The views of a scene show one set of named points, each view turned or mirrored, and shifted as a whole, with a little noise and some points left out.
In the rows, 128 means zero.

Scene 1
View 1
<9>: [ 89 143 231 160 180 142 123 100 124 145 122 115  90  68 137 136 114 171
 156 163]
<109>: [107  63 141 125 137 109 129 136 101 137 161 158  95 124 135 147 101 149
 129 126]
<6>: [ 99 100 196 166 227 107 194  77 113 146 175 145  82  77 124 172  79 184
 145 158]
<163>: [110  66 154 149 128 119 101 125 104 131 160 143  95  91 120 138 118 155
 163 144]
<191>: [110  55 168 143 139 116  83 127  96 128 163 147  95  73  73 147 134 131
 188 159]
<71>: [ 96 122 145  84 172 144 149 158 120 159 121 164 143 110 130 166 138 149
 168 156]
<114>: [ 99 120 180 132 153 140 131 117 114 145 143 137 109 119 173 140 107 168
 123 132]
<158>: [124  57 130 142 113 118 108 130  98 134 164 150  85 107 139 137 115 152
 152 133]
<203>: [120 136 154  91 200 111 241 156 118 175  87 161  36 101 151 167  89 139
 131 158]
<243>: [129 102 130 112 168 137 179 122  98 154 155 161 110  86 128 178 125 145
 186 158]
<76>: [ 75  67 181 176 129 123  96 103 113 123 167 130 141  77 125 140 100 194
 164 145]
<40>: [ 70  79 161 105 115 119 127 167 113 136 118 150 135 112 126 148 103 153
 139 135]
<232>: [ 84  49 108 104 155 113 101 168 119 145 154 179 163 115  88 162 139 167
 182 151]
<70>: [ 62 135 181  89 119 138 224 158 117 152  87 140 135 108 189 167  65 164
 113 129]
<218>: [ 85 107 226 164 190 116 126 100 118 138 144 127  80  74 111 142 100 166
 144 158]
<266>: [ 79  77 160 108 150 114 137 159 112 143 129 157 127  97  98 162 112 148
 162 150]
<193>: [130 141 198 149 162 155 157  74  96 141 169 125  83 100 183 151 104 152
 129 135]
<297>: [ 92 115 149  92 127 138 108 180 124 152  94 151 119 116 143 132 139 148
 153 146]
<19>: [139  95 127 102 146 124 180 139  92 152 146 163  64 124 158 160 108 127
 132 133]
<278>: [117 118 168  91 116 146 142 152  93 145 115 143  90 106 141 151 124 107
 146 138]
<141>: [148  79 107 126 174 109 140 136 110 157 155 166  46 118 142 143 127 150
 151 147]
View 2
<141>: [152 171 119 162 103 138 123 163 119 114 172 149 117 172 140 144  64 121
 101 188]
<232>: [148 149 139 205 148 134 105 184 146 115 140 104 128 149  97 193 133 133
 144 105]
<278>: [131 113 110 135 115 141 121 124 127 127 119 120 146 191 168 126 119  83
 110 148]
<6>: [148 179 141 133 126  76 201 104  78 163 208 184 177 158 130 153  64 133
 136 127]
<76>: [171 118 131 167 163 112 124 122  84 199 195 128 130 159 124 167 133 157
 108  96]
<71>: [125 145 135 154 133 151 165 140 145 112 121 105 157 182 112 152 116 101
 128 123]
<40>: [159 112 109 165 136 152 122 146 118 136 129 115 161 146 153 158 134 120
 114 119]
<193>: [128 139 124  93 134 133 176 105  80 185 193 163 140 207 160 134  91  97
  85 145]
<218>: [148 152 128 129 133  75 157  85  70 166 164 142 151 152 143 139  83 144
  90 100]
<163>: [159 132 122 168 133 112  97 136 102 161 173 131 114 167 142 153 112 135
 104 133]
<109>: [158 135 113 156 128 142 112 166 104 143 170 151 140 152 162 169 109 116
 112 144]
<203>: [147 160 109 138  78 136 208 110 126  88 129 155 213 168 159 102  56  97
 133 192]
<9>: [140 140 130 120 139  96 180  66  78 173 152 118 149 176 132 119  91 142
  73 103]
<266>: [149 133 126 175 132 115 127 136 125 123 130 118 161 149 134 159 123 121
 139 110]
<243>: [131 152 142 163 119 118 153 134 140 131 171 139 145 205 116 143 100  97
 156 156]
<19>: [142 143 110 142 101 152 140 157 124 119 161 161 154 182 169 141  87  86
 123 185]
View 3
<109>: [103 141 104 113 105  92 100 137 139  71 129 140 124 134 160 132 172  89
 135 176]
<76>: [ 92 148  71  86 109 134  42 111 176  29 138 151 132 112 125 117 122 104
 138 152]
<70>: [135  88 101 143 158 147  90 166 203 156 120  56  80 145 154 115 147  91
 167 163]
<141>: [122 183 118 128 120  66 131 146 140  71 143 156 124 183 170 117 172  76
 101 156]
<158>: [108 167  95 108 106  80  90 125 156  58 128 153 143 123 157 119 174  90
 114 186]
<278>: [124 141  72 132 165 108 134 156 152 120 109 116 143 118 162 112 162 105
 111 173]
<297>: [ 79 161  93 165 178 123 111 162 168  98 128 120 115 105 147 121 169 114
 104 161]
<232>: [ 60 154  77 191 115 142  89 167 138  31 170 179 135 123 154 112 177 100
 140 169]
<243>: [143 147  60 140 139 123 113 169 157  78 152 155 148 190 167  88 152  80
 128 156]
<71>: [ 97 141  74 166 176 146 111 187 154  87 150 136 124 158 157 108 159 104
 126 145]
<203>: [166 139 118 162 145 103 176 160 160 147 140  91  84 210 170 106 122  72
 127 125]
<9>: [118 155  75  72 175 135  99 118 170  77 121 120 117 147 123 114  76 113
 108  95]
<114>: [105 135 103  81 162 112  78 148 165  91 121 113 112 150 146 133 150  99
 125 144]
<266>: [ 94 136  73 166 121 139 113 149 145  70 145 141 125 122 149 113 138 104
 141 154]
<191>: [ 99 171  49 123 106 114 116 116 125  29 133 181 168 103 144 107 124 111
 112 156]
<19>: [143 143 105 125 128  81 135 159 145 111 127 125 128 176 179 117 178  76
 122 175]
<193>: [147 131  85  32 167 101  84 142 163  97 108 117 137 184 153 120 133  91
 119 137]
<163>: [103 166  80 107 113 101  92 119 153  48 130 158 144 118 144 114 146 100
 116 165]
<6>: [151 125  90  74 106 126 100 127 146  60 153 137 108 220 146 113  80  76
 154 100]
<218>: [115 144  83  76 134 128 108 109 144  61 127 132 118 145 128 125  75 106
 125 102]
View 4
<297>: [140 201 120 130 163 137 131 150 100 118  50 104 149 129 131 140 144 134
 155  83]
<109>: [151 178 188 163 174 153 109 160 123 132 112 100 134  93  90 150 156 143
 147  91]
<141>: [161 136 164 179 164 100 108 147 138 146 130 109 151  95 108 163 116 153
 144  79]
<158>: [152 159 182 171 177 160 135 157 128 140 109  99 133  93  88 122 136 149
 152 107]
<40>: [138 213 158 123 156 170 106 152 101 124  68  93 140 106 101 136 174 132
 155  91]
<76>: [164 152 169 147 168 205  94 130 108 122 100  82  70 107  89  78 173 149
 155 114]
<6>: [173 125 175 141 154 136   6 110 153 100 155  91  82 116  89 132 176 186
 128  55]
<163>: [161 159 168 162 167 163 124 135 127 124 106  94 120  95  89 100 150 148
 143 108]
<70>: [ 96 222 158  76 162 172  40 175 117 113  64  90 146 163 103 175 163 194
 164  31]
<191>: [182 163 159 164 153 143 133 104 143 113 103  96 132  79  78  73 167 126
 122 132]
<266>: [153 191 156 126 144 143  88 128 122 125  83  90 144 101  89 129 175 129
 139  98]
<114>: [149 171 159 153 193 161  89 160 120  98  93 104  97 143 120 145 156 172
 151  65]
<278>: [136 203 152 133 179 128 124 154 149 100  68 105 172 139  99 136 144 165
 132  80]
<9>: [164 154 125 135 169 154  76 110 135  54 103 103  80 137 128  84 163 193
 134  56]
<71>: [156 177 123 122 159 112  75 132 123 131  52  94 144 151 116 156 162 126
 142  93]
<232>: [173 173 147 143 141 137 100 128  95 174  67  84 135  95  94 140 178  75
 152 142]
<243>: [156 140 153 134 159 111  62 129 162 147  88  89 153 143  81 141 142 151
 134 103]
<218>: [173 159 151 147 158 151  70 107 136  63 128 102  84 105 112  92 177 177
 127  62]
<203>: [126 175 141 108 133  80  37 138 152 109 124 109 183 126 116 192 127 198
 136   9]

In a view up to two points have been moved. Name them for each view, in the order of its rows, or write none.
view 1: none
view 2: <40>
view 3: none
view 4: <266>
